Points, in no order, along strands that fork, close into loops and pass close to each other.
In the rows, 128 means zero.
Points whose rows are less than 127 apart are linked; no others are. Some points are linked to none.
<381>: [162 160 106 133 152 174 152 104  96 146 107 148 120 108 143 177 190 136
 147 100  97 120 154 141 103 157]
<907>: [135 133 144  93  79 150 160 127 185 116 108 153 163 176 179 146 149  73
  98 148 144 122  60 164  71 127]
<15>: [161  93 123 199  55 190 115 181 117 126  96  86 163 115 100 168 147 138
 116 137 138 131 142 105  85 140]
<172>: [127 123 112 124 102 169 113 180 151 106 135 111 114 149 106 109  85 123
 146 186 143 176 119 149 154 109]
<858>: [121 165 164  85 130 114 114 122 150 161 150 137 144 115 208 119 140 138
 162 140 159 139 141 146 146 102]
<6>: [ 95 125 130 144 133 113 136 102 196  94 133  90 127 179 155 117 106  84
 128 169  99 122 103 186  63 146]
<44>: [124 140 111 103 122 154 143  64 112 134 145 119  71 175 141 150 144  61
  85 130 104 184 108 134 168 113]
<362>: [181 145 188 128  76 166  86 174 156 141  86  95 130 100 142 131 108 119
 106 115 141 114 109 108 101 139]
<466>: [180 128 135 172 104 155 122 158 150 116 104 110 138 133 146 122 129  95
 103 116 120 100  95  96  89 125]
<114>: [ 91 127 142 139 105 123 134 129 201 108 141 107 183 151 174 116 125 114
 151 191 152 126 114 179  73 142]
<644>: [ 96 160 146 114 118  92 150 113 150 133 131 136 104 174 168 129 185 120
 148 140 148 117 135 179  64 137]
<51>: [107  74  85 158 149 101 115 144  61 123 124 153 133  91 109 135 103 153
 170 103 146  82 163  61 150 132]
<458>: [162 158 130 122 130 142  83 129 151 100  80 137 103 100 101 114 124 196
 167 107  84 111 133 160  96 169]
<191>: [114 159  79 162  74 169 156 199 145 113 148 161 149 101  86  94 171 142
  76 153 167 186  91 134 128 128]
<1032>: [106 123  72 146 191 111 103  98  98 138 142 173  75 118 116 127  98 110
 140 110 108 114 124  54 165 103]
<718>: [108  99 116 125 158  95 103  87 175  83 136  87 137 179 115 117 100 127
 125 156  79 125 113 172 100 138]
<177>: [ 73  89 120 103 141 107  74  44 147 109 136  65 125 177 116 149  93 123
 106 135  89 145 150 173 136 130]
<473>: [149 143 130 125 149  87 130 140 130 117 117 159 108 157 115  92 135 120
 117 100 112  93  87 113 106 104]
<188>: [ 85  95 126  78 144 101  93  97 110 115 144 139 112 131 134 135 106 145
 170 132 118 152 167 149 169 107]
<1067>: [127 128  81  98 158 150 157  44 113 120 140 155  55 148  94 130 157  87
 107 114  75 184 125 124 187 133]
<563>: [100 135 115 130 136 143 159  77 110 163 139  88 114 141 123 171 176  96
 122 131 106 170 195 183 127 133]
<183>: [160 130 138  91 143 131 138 106 140 127 156 138 169 122 201 155 141 140
 151 142 133 124 116 130 146  95]
<496>: [172 105 122  97  92 133 109 134 172  93  99  96 179 134 104 125 127 154
 115 122 114 125  95 132 129 106]
<774>: [121 106 126 160  97 154 161 179  91 108 131 166  94  95 106 127 103 113
 133 121 143 154 120  90 149 159]
<72>: [138 139 131  72 149 137 128  75  99 118 117 173  52 112 111 126 132 107
 115  71 104 159 127 103 190 122]
<82>: [107 141 140 181 115 142 111 118 108 172 144  93 139  98 144 133 118 145
 175 154 160 176 219 123 149 143]
<2>: [121 150 108 116 157  86 103  83 159 116 132 136 121 160 142  90 146 132
 123 114 113  94 103  97 115  74]
<441>: [143 116 139  76 138 122 148 123 125 104 153 168 104 149 116 106 105 112
 104 142 125 168  92 141 209  90]
<34>: [136 163 150 111 126 134 133 124 167 128  99 123 112 141 121 126 161 128
 129 120 118 125 140 186  46 159]
<20>: [162 133 100 106 105 187  87 112 122 116  88 127 101  96  89 139 132 171
 162  96  98 154 148 117 140 155]
<543>: [188 175 165  91 104 119 151 189 162 137 137 185 153 110  95 100 124 149
  98 113 137 108  83 113 183 107]
<801>: [112  96  92 146 157 112 124 143  96 134 128 142 120  59 106 123  82 155
 191 134 139 129 191  74 163 162]
<689>: [130 119 109 109 166 100 129 118 122 118 146 165 176 135 192 139 142 160
 179 150 130  78 105 134 150 109]
<29>: [128 152 120 145 173 122 180 118  69 173 122 169 104  87 114 165 164 126
 142  90 113 103 172 130  93 172]
<788>: [151  93 111 146 110 147 113 164 149  98 118 104 181 137  96 138 118 134
 140 178 139 128 103 117 146 103]
<1070>: [128 185 136 101 124 132 131 149 151 109  99 143 104  99  86  93 139 172
 142 110  94 151 132 189  75 168]
<592>: [ 99  96 125 135  92 109 118 156 173  83 125 110 145 160 148 120 121 171
 154 170 146  96 139 172  98 137]
<482>: [167  87 106 172 135 137  97 116 133 115 113  91 148 143 142 152 107 107
 116 116  95  76  87  82  96 113]
<1023>: [134 116  93 163  99 170 142 196 118 102 139 159 143  80  76 104 126 154
 115 134 132 151 106 118 149 148]
<686>: [181 199 130  54  94 119 128 188 192 142 120 163 144 134  96  88 107 184
 114 133 145  92  96 128 149 109]
<90>: [ 71 109 122 100 126  98 112  76 111 133 155  76 137 146 123 142 135 116
 133 123 106 159 176 184 138 113]
<768>: [128 100 126 188  36 170 134 168 113 129 125  83 140 132  83 135 160 147
 101 139 194 152 138  82 117 122]
<597>: [115 160 173  57 124  97 127 122 191 147 138 120 144 148 178 117 127 137
 124 132 148 134 127 189 127 108]
<982>: [ 96  99 144 145 130 105 105 113 138 150 161  82 182 140 179 135 119 130
 152 178 158 115 171 141 129 111]
<119>: [163  89 117  86 138 110 134 132 128  97 115 124 194 116  80 117 113 180
 124  95 102 109 106 129 160 114]
<126>: [131 140 139 153  37 162 149 190 139 124 138 133 138 125  91 102 170 146
  76 130 200 163 102 105 127 105]
<342>: [112 105  93 182 137 155 134 122 101 140 167 100 133 135 121 144 119  70
 149 187 130 179 150  98 182 117]
<1025>: [102 132  76 132 187 120 105  62  95 124 142 161  99 124 132 141 118 164
 154  97  80 108 123 100 139 146]
<777>: [114 122 109 108 157 129 128 110 103 114 122 194  65 111 133 141 138 166
 167 100  84 118 114 131 125 168]
<189>: [106 114 104 171 132 147 115 111  88 178 139  96 121 130 160 158 107  97
 158 154 154 153 196  91 170 107]
<237>: [129 153 151  88 144 123 120 151 173  96 144 110 117 145 135  99  69 145
 135 187 115 152 101 174 161 126]
<438>: [100  89 156 155 104  87 105 152  92 143 131 130 130 163 180 141 124 122
  94 109 154  61  94 105  92  94]
<728>: [128  99 125 105 104 122 115  81 200 121  96 101 231 141 191 143 122 101
 137 126 139 110 103 144  90 119]
<360>: [131 146 142 138 207 105 176  59 112 154 149 107 105 141 136 159 144  50
  49  91  78 109  96 124 115 136]
<393>: [129  89 117 148  74 207 138 171  77 130 101 150 104  80 107 170 124 125
 133 114 124 146 127 118 132 188]
<1085>: [133 150 199 140 161 118 115 153  84 179 135 125 123  98 191 151 111 128
 119 105 143  96 140 131 113 155]
<613>: [101  81  69 142 174 127 120 106  88 129 150 162 108 109 122 140  80  94
 150 143 142 129 138  52 207  71]
<512>: [168 206 177  90 129 158 157 171 137 147  84 153 160  75 107 127 178 154
  96  95 137 125 126 159  84 153]
<86>: [154  97 153 104 135 132  63  91 151  99 112  53 116 138 113 114  61 124
 103 127 110 157 122 140 168 123]
<647>: [140 152  96 120  94 112 117 166 147 121 126 176  94 154 114  86 146 164
 170 162 166 114 120 100 124 102]
<636>: [102 127  91 203 110 154 150 146 115 143 142 109 131 112  80 111 132 105
 163 191 180 189 158  74 148 141]
<396>: [114  93 114 142 141 156 157 110  98 138 153 130 109 165 143 173 130  70
 113 160 106 157 120 123 161 121]
<377>: [119  93 114 104 144 123 120 129 105  98 134 169  76 122 126 121  91 148
 176 140 111 145 125 124 158 147]
<616>: [108 128 116 130 114 124  92 131 109 155 122 121 111  69 122 122 121 157
 187 128 161 141 208 100 141 134]
<23>: [ 78 121 122 162 138 108 128  76 127 149 170 107 195 140 190 170 161 138
 161 153 143  97 187 152 106 120]
<452>: [ 90 136 122 164 107 147 163 141  99 154 139 110 115 103  67 114 159 123
 137 117 144 183 195 128 104 181]
<8>: [157 183  83 119 114 184 122 127 130 133 106 153 114 108 125 135 179 154
 182 125 109 154 149 137 112 141]
<681>: [ 88 126 138 144 109 129 160 122  89 160 135  92 102 150  92 136 170  66
 114 130 130 183 171 166 110 147]
<756>: [124  91 155 122 151 113 140 135 101 109 158 127  98 137 117 108  54  82
 110 132 117 168 102 119 201 109]
<988>: [107  87 136 173 120  75 105 160  98 120 143 130 132 158 149 117 132 168
 120 135 182  75 121 101 108 114]
<14>: [149  72 165 117 130 125  85 123 102 126 107  72 126 112 105 132  46 123
 110 100 111 141 150 110 177 129]
<152>: [148 143 151 103 145 130  96 124 186  90 119  84 145 118 125 117  44 173
 126 144  96 134 111 166 155 143]
<1060>: [144 128 191 144  83 128 109 170 132 162 119 112 126 127 163 117 134 130
 127 131 183 124 142 107 117 113]
<847>: [167 166 100  68 120  90 119 181 161 130 118 184  89 151 113  65 107 183
 146 154 155  97 103 120 145  83]
<527>: [119 121 160 106  57 129 189 168 182 121 132 131 187 171 158 120 149 114
  78 142 197 111  73 153  92 123]
<129>: [150 160 153 177 130  73 155 177 124 131 116 175  96 125 115  76 171 134
 104 113 137  68  98 108  73 139]
<489>: [155 197 170 138 110 128 122 183 150 145  96 134 131  79 100  96 153 185
 120 106 144 116 135 149  66 169]
<869>: [131 140 123 135 188 150 191 113 124  93 166 138 174 114  90 126 137 106
 119 140  74 165  93 140 163 123]
<618>: [103 129 118 144 138 117 163 151  86 142 115 150  92  81  82 116 143 145
 155  83 126 124 184 123 114 180]
<634>: [153  86 158 117 146 135 127 143 105 126 123 104 176  90 101 134  78 150
 121 102 109 121 135 126 183 140]
<832>: [182 186 160 112 116 140 168 183 125 131 102 176 146  76  84 100 170 142
  89  76 145 105 101 113 118 115]
<787>: [128 168 184 153 154  99 145 126 112 174 119 101 122 100 147 116 144  87
 102 107 129 125 153 134  89 144]
<1061>: [116 116 122 103  98 106 118 141 162 101 120 145 134 166 136 127 150 201
 152 124 138  72 137 192  78 158]
<569>: [113 151 137 107 181 141 155  43 105 144 145 112  90 149 159 161 130  78
  61 103  93 153 120 149 148 126]
<154>: [ 77 159 110 110 129  79 113 105 151 149 140 143 106 178 164 105 190 110
 146 114 131 112 140 131  78  75]
<990>: [117 145 101 157 190  96 150 100 115 144 159 127 168 122 161 151 166 159
 177 151 125 101 154 145 128 118]
<776>: [123 136 106 142 141 141 145 104 142 117 140  94 181 134 100 114 164 118
 146 158 109 145 155 146 113 136]
<821>: [144 103 114 147  70 218 125 188 111 110 101 107 157  98 107 180 129 127
  98 118 131 159 110 160 100 171]
<594>: [131 144 171  60 123 141 133  97 182 116 107 129 119 153 188 138 126 111
 101 133 131 130  81 161 113 130]
<576>: [138 133 151 164 126 102 168 138  86 145 149 177 116 112 123 104 166 121
 129 117 170 127 149  95 140 106]
<874>: [126 178 150 157 184  98 162  90 139 177 125 109 113 146 131 128 152  53
  93 114 107 107 124 132  71 144]
<196>: [111  82 122 168 145  72  92 144 101 118 119 114 115 137 104 120  86 142
 134 106 127  65 132  80 123 113]
<797>: [112 117 163 144 114 113 105 141 153 136 140  95 183 143 222 145 108 124
 153 167 155  94 121 134  91 137]
<518>: [161 163 110 121 159 149 182  72  82 173 126 171  87 137 133 201 194  75
  77 103 113 121 133 123 120 118]
<697>: [121 130 127  72 155 117 116  55 111 105 140 154  98 163 133 104 129 133
  92  91 112 144  97 109 198  98]
<149>: [141 129  71 146 152 146 148 166 124  87 129 144 165  92  29  83 127 145
 127 127 105 157 110 120 158 142]
<280>: [ 97  83 134 148 140 115 118 124  91 141 155 124 123 172 166 164 124  93
 112 132 120 105 118  98 142 105]
<124>: [124  78  90 130 128 166 100 108  78 134 125 142  72 103 145 173  62 101
 153 132 132 141 141  71 186 121]
<873>: [163 118 175  79 128  66 112 114 180 132  98 101 165 136 123 100  94 123
  64  65 136  91 108 133 110 111]
<375>: [138 116 133 167 161  99  54 142 110 132 105 111 117 134 151 126  66 128
 114 120 107  64  82  61 110 112]

How many points has the smallest loop of links through each point below? Write 0 if it is on no loop.
<396> | 11
<152> | 9
<774> | 8
<592> | 0
<72> | 0

A fork is a point with three links, a tip a point with one. Leave the first point through the second and follow the links. Name the first fork or tip that comes.
<982>; <23> | <527>
<681>; <452> | <1070>
<907>; <594> | <114>
<20>; <8> | <90>
